Points, in no order, along strands that fork and pass close to each other.
In the rows, 128 means zero.
Points whose rows are less than 119 apart are linked; no others are. Some points are linked to none.
k_802: [123  81 128 172 108 146  98 175 126 113 120 148 131 126 185 133 133 174
  88  96 122 113 118 184  79]
k_735: [ 93 168 154  75 165 143  84  65 175 136 131 111 139 131 155 102 165  92
 149 119  86 106 118  47 114]
k_165: [134 102 139 138  92 128  96 169 117 125  94 119 107 121 149 117 116 146
 104 172 123  78 151 160 154]
k_658: [110 143 128 118 144 116 117  73 144  84 169 138 194 185 142 137 182 135
 123 143 117  96  94  97  93]
k_744: [ 91 150 139 128 181 160 192 121 140 178 168 125 128 107 118 119 106 136
 155 145 146 110 124 115 169]
k_959: [144 125 143 125 133  98 113 133 164  44 166 126 154 145 139 143 181  95
 111 120 111 142 157  79  89]
k_489: [145 158 129 103 130 157 136 108 107 167 104  98 141 160  96  92 107 147
 177 187 124  89 105  93 127]
k_76: [157 113 102 208 111 146 112 151  78 128  71 116 170 106 123 123 134 132
 111 148 123 129 128 160  69]
k_150: [163 154 141  76  91  95  74 117 139  74  88  98 130 159 128 125 150 114
 122 130  92 112 151  92  96]
k_561: [152 109 112 199 100 154 168 150  51 124  96 138 155  93 111  79 113  99
 115 143 129 148 170 167  79]
k_262: [ 99  94 103 190 136  99 131 154 142 146 119 125 148 125 125 169 124 124
 153 163 103 126 118 145 118]
k_571: [130 154 137  97 137  84 149 132 165 177 119 188  88 129 130 209 122  99
 191 138 128 132  95 141 185]
k_687: [145 151 111 130 145 121 155 152 120 150 111 104 124 154 111 195 133 156
 163 149 122 127  86 120  94]
k_12: [138 109 130  69 138 116 142 164 129 155 150 106 102 130 102 107 101  76
 165 165 137 158 165  97 144]
k_57: [108 117 157  68  81  84  68 121 150 107 119  98  88 123 128 159 160  80
 133 100  94 152 198  96 128]
k_832: [110  97 134 179 126 114 143 158 153 140 120 101 101 111 123 145  99 122
 151 152 105 121 180 126 130]
k_913: [159 164 151 161 129 139 205 154  94 144 146 143 108 102 108 128 109 153
 140 174 146 103 130 154 139]
k_878: [127  58  75 131 131 127 148 125 124 104 143 140 128 132 136  76  74 126
  97 104 192 181 109 141 132]
k_422: [134 110 110  52 146  98 123 177 156 155 157 146 115 132 125 119  95  88
 166 154 147 169 111 131 157]
k_806: [168 140 128 116 125 162 129  87 112  99 154 119 130 150 154 123 120 173
  78  89 164 109  96 137  77]
k_336: [166 170 167 118 118 165 117  99 114 103 115  90 118 146 139 123 142 189
  98 108 129  77 121 107  99]
k_470: [103 101 148 144 136 130 158 220 111 131  59 171 134  80 123 105 119  84
 154 123  99 165 211 134 137]
k_617: [120  89 129 173 106 137 102 201 116 134  91 169 127 109 172 122 137 166
 112 152 117  99 116 184 135]
k_496: [156 170 170  82  91  76  62  80 166 115  84 112 109 132 145 155 133  91
 148 135 104  99 161  99 113]
k_362: [ 76  77 104 107  95 110 105 155  95  97 100  92 110 103  97 141 162 102
 134  90 102 180 203 130 148]
k_784: [144 122 124 145 109 156 155 105  84 129 150 114 129 110 111  73  90 141
  84 137 175 106 147 155 149]
k_737: [139  63  86 127 118 123 124 135  90  82 113  90 128 115 105 111 122  99
  92  78 164 212 148 100 109]
k_363: [184  95  82 169  91 162 134 109  79 121 122 200 101  94 145  70  73 118
  80 112 179 181 122 203 121]
k_423: [169 153 134 177 135 118 118  84 124  79 153  93 174 120 112 139 158 123
  89 103 126 145 126 120  75]
k_575: [180 151 122 157 110 134 112 112 110  94 153 152 141 115 156 140 148 158
  64  98 150 122  95 185  82]
k_967: [134 135 136  56 125 130  93 105 141  84 124  99 125 171 138 108 128 130
 103 102 120 111 140  80 114]
k_946: [ 64 109 123 116 133 118 119 132 171 165 163 151 131 164 151 154 123 156
 139 132 121 104  93 151 161]
k_292: [ 97  94 135 163 103 122 156 184 121 119 105 123 111  95 116 105 112  97
 137 130 103 145 215 148 157]
k_463: [156  97 101 156  93 148 185 148  76 113 127 175 106  90 128  46  83 110
 105  98 172 184 163 178 128]
k_414: [141  87 105 123 105 139 119 102 104  87 116  65 120 161 107 105 123 135
 108  72 149 165 152  92  84]
k_964: [106 186 172 100 125 152  84  51 155 116 101  96 127 130 129 100 151 127
 132 108  77  85 154  60 133]
k_868: [113 112 134  75  94 115  97 125 107 112 117  64  89 121  78 155 165 101
 155 100 111 174 191  76 153]
k_323: [153 127 129  98  98 115  93 139 135 144  83  69 100 151 101 125 112 108
 174 147 102 137 170  93 113]
k_608: [ 96  91  92 150 118 120 139 176 144 147 158 160 133 155 145 130 119 174
 142 120 140 137  86 190 140]
k_528: [ 90 159 143 113 154 171 161 117 120 194 138 135 115 134 143 148 127 163
 147 152 135  76  87 130 172]
k_976: [ 96 169 140  98 167 145 127  75 156 199 100 125 110 133 142 174 138 117
 196 140 101 101  86  72 127]
k_912: [132 152 143 102 151  77 115 149 188 125 143 171 107 129 147 188 138 131
 151 120 111 126 101 136 157]
k_953: [109 170 130  85 162 119 181 128 133 183 139 166 116 145 110 173 125 104
 182 170 138 136  87 123 183]
k_538: [100 157 139  90 155 157 107  65 155  99 146 130 172 172 159  87 173 127
 134 123 100  83 109  62  91]
k_527: [134 167 156  35 165 127 105 121 160 139 141 116 111  95 126 113 104  82
 122 115 132 144 144 101 189]
k_582: [118  63  70 127 140 108 158 178 135 129 153 156 143 141 130  93 100 129
 145 130 155 173  95 154 139]
k_905: [ 83 143 122 136 191 146 146  91 146 177 155  95 151 128 108 139 143 128
 151 145 132 124  97  80 142]
k_652: [148 134 121 172 141 125 179 171 131 137 151 138 123  93 115 129 105 145
 135 123 147 151 131 172 139]
k_873: [161 137 137 136 140  76  91 115 164 134 107 103 112  98 101 176 134  72
 165 165 104 141 148  79 134]
k_710: [141  69  83 126 115 137 173 164  72  93 103 135 107  98 110  91 106  99
 114  81 173 219 167 142 128]
k_816: [116 182 142  96 156 158 145  89 131 208  95 115 118 123 123 113 111 108
 211 180 108  92 107  76 138]
k_26: [ 99 122 145  76 171 110  82  98 180 126 187 125 143 134 136 135 161  87
 127 130 120 134 117  52 130]
k_301: [169 141 140 133 106 156 101 118 104 129  95  88 127 164 108 111 124 186
 130 160 128  75 108 111 112]
k_340: [131 120 130 168  91 150 132 123  95 111 121  81 117 107 109 114 116 138
  88 108 141 122 182 161 136]
k_717: [ 97 128 143 104 139 101 121 129 190 104 176 164 134 168 169 159 153 147
 126 110 110 107 104 134 120]
k_491: [109 163 127 142 136 113 203 147 127 163 156 179 133 143  99 151 128 140
 153 161 141 134  93 165 195]
k_952: [108 110 138 185 121  91  92 117 157 120 118 122 131 140 146 185 137 142
 133 152  88  75 126 122 118]
k_410: [108 171 110 110 160 146 125  65 115 125 139 131 183 161 120 127 156 157
 103 133 137 101  58 105 117]
k_787: [134 104 121  71 116 158 110  75 118  87  96  76 119 191 108  80 117 151
 127  82 137 141 130  55  96]
k_325: [132 140 134 139 166 101 129  87 160 169 121 122 110 125 103 201 130 108
 189 160 114 111 118  74 140]
k_855: [143 106 105 108 144 112 123 127 138  81 150 120 138 129 122 103 105 127
  78 101 161 157 118 137 140]
k_474: [144 138 122 194 128 132 113 173 139 125 117 199 161  96 169 134 155 169
 117  58 112 157  92 198 107]
k_386: [169 136 109 167 129 133 139 178  97 131  79 112 132 128 126 162 130 154
 132 155 124 121 105 146  83]
k_231: [111 156 138 130 151 192 159  99  94 170 158 139 138 114 143 112 132 174
  98 127 170  87  72 159 159]
k_331: [149 112 114 185 120 145 182 176  82 132 121 193 150  77 125  58 107 103
 117 119 134 170 156 196 102]
k_295: [136 122 137 158 119 154 116 109 115 138 163 126 128 117 141 109 119 177
  81 135 161  85 106 175 149]
k_327: [115 117 127 101 138 139 155 115 111 133 132  71 117 132  78  85 104 104
 143 140 138 142 180  90 149]
k_601: [126 158 150 164 114 149 204 137  83 176 157 177 119 134 115 141 141 164
 138 170 162 100  91 176 164]
k_403: [127 119 120 213 131 132 173 194 112 153 118 188 149  87 135 125 126 132
 153 123 125 155 122 194 118]
k_230: [119 170 119 128 135 137 153  99 106 140 151 135 165 174 118 180 164 163
  97 110 158 124  49 147 113]
k_703: [116 109 144 117 112  78  75 149 161  55 127 128 130 126 145 146 167  81
 102 103  84 149 187 107 117]
k_371: [123 120 147 162  83 128  90 145 111  89  85  98 118 111 134 147 140 144
  86 114  99 103 184 148 128]
k_741: [131 128 147 122 116  97 161 148 128 150 122 134  88 111 118 128  88  85
 175 187 103 115 180 118 137]
k_949: [143 111 109 137 139 102 107 142 137  70 138 113 158 131 126 135 148 119
  90 113 121 153 118 120  87]
k_127: [114 141 145 159 123 122  99  96 134 131 138 124 142 136 135 152 141 167
 103 155 124  64 107 143 144]
k_469: [ 74 132 132 158 115 113 146 125 166 157 152 171 133 189 139 196 160 162
 132  99 123 129  78 158 169]
k_41: [174 106  86 168  97 147 115 115  77 123 134 165 139 113 141 108 114 142
  75 137 171 139  83 202 104]
k_259: [116 148 147  93 176  98 100 118 177 142 167 123 133  97 111 139 128  90
 127 144 126 138 126  96 176]
k_518: [ 96 148 147  80 139 158 118  87 141 174 115  78 110 117 110  83 109  88
 167 140 111 115 179  72 162]
k_773: [142 170 153  35 153 121 100 120 160 103 144 134 116 135 157 129 121 123
 103 109 124 109 121 109 142]
k_667: [157  94 106 173 108 151 100 147 129 121 140 192 130 110 182 102 120 164
  86  51 134 157 101 206  91]

A fork is a point with three links, a tip a point with one. Leave the first point through the second and follow the links. Name the first fork or tip that comes.
k_873 / k_325: k_463
k_403 / k_652: k_946
k_41 / k_575: k_873

A fork is a point with three links. Follow the links from the first point to the second and name the forks in between, in order.
k_737 / k_362: k_463 > k_331 > k_946 > k_949
k_423 / k_873: k_949 > k_946 > k_331 > k_463
k_259 / k_868: k_967 > k_463 > k_331 > k_946 > k_949
k_386 / k_964: k_331 > k_463 > k_967 > k_735
k_262 / k_474: k_295

Follow the links from the first point to the second, and from the first to the third. Name the last point that the two ways share.
k_744 / k_470 / k_12: k_832
k_787 / k_489 / k_912: k_463
k_230 / k_873 / k_946: k_463
k_528 / k_474 / k_327: k_295
k_12 / k_667 / k_905: k_295
k_371 / k_470 / k_327: k_832
k_76 / k_26 / k_959: k_331
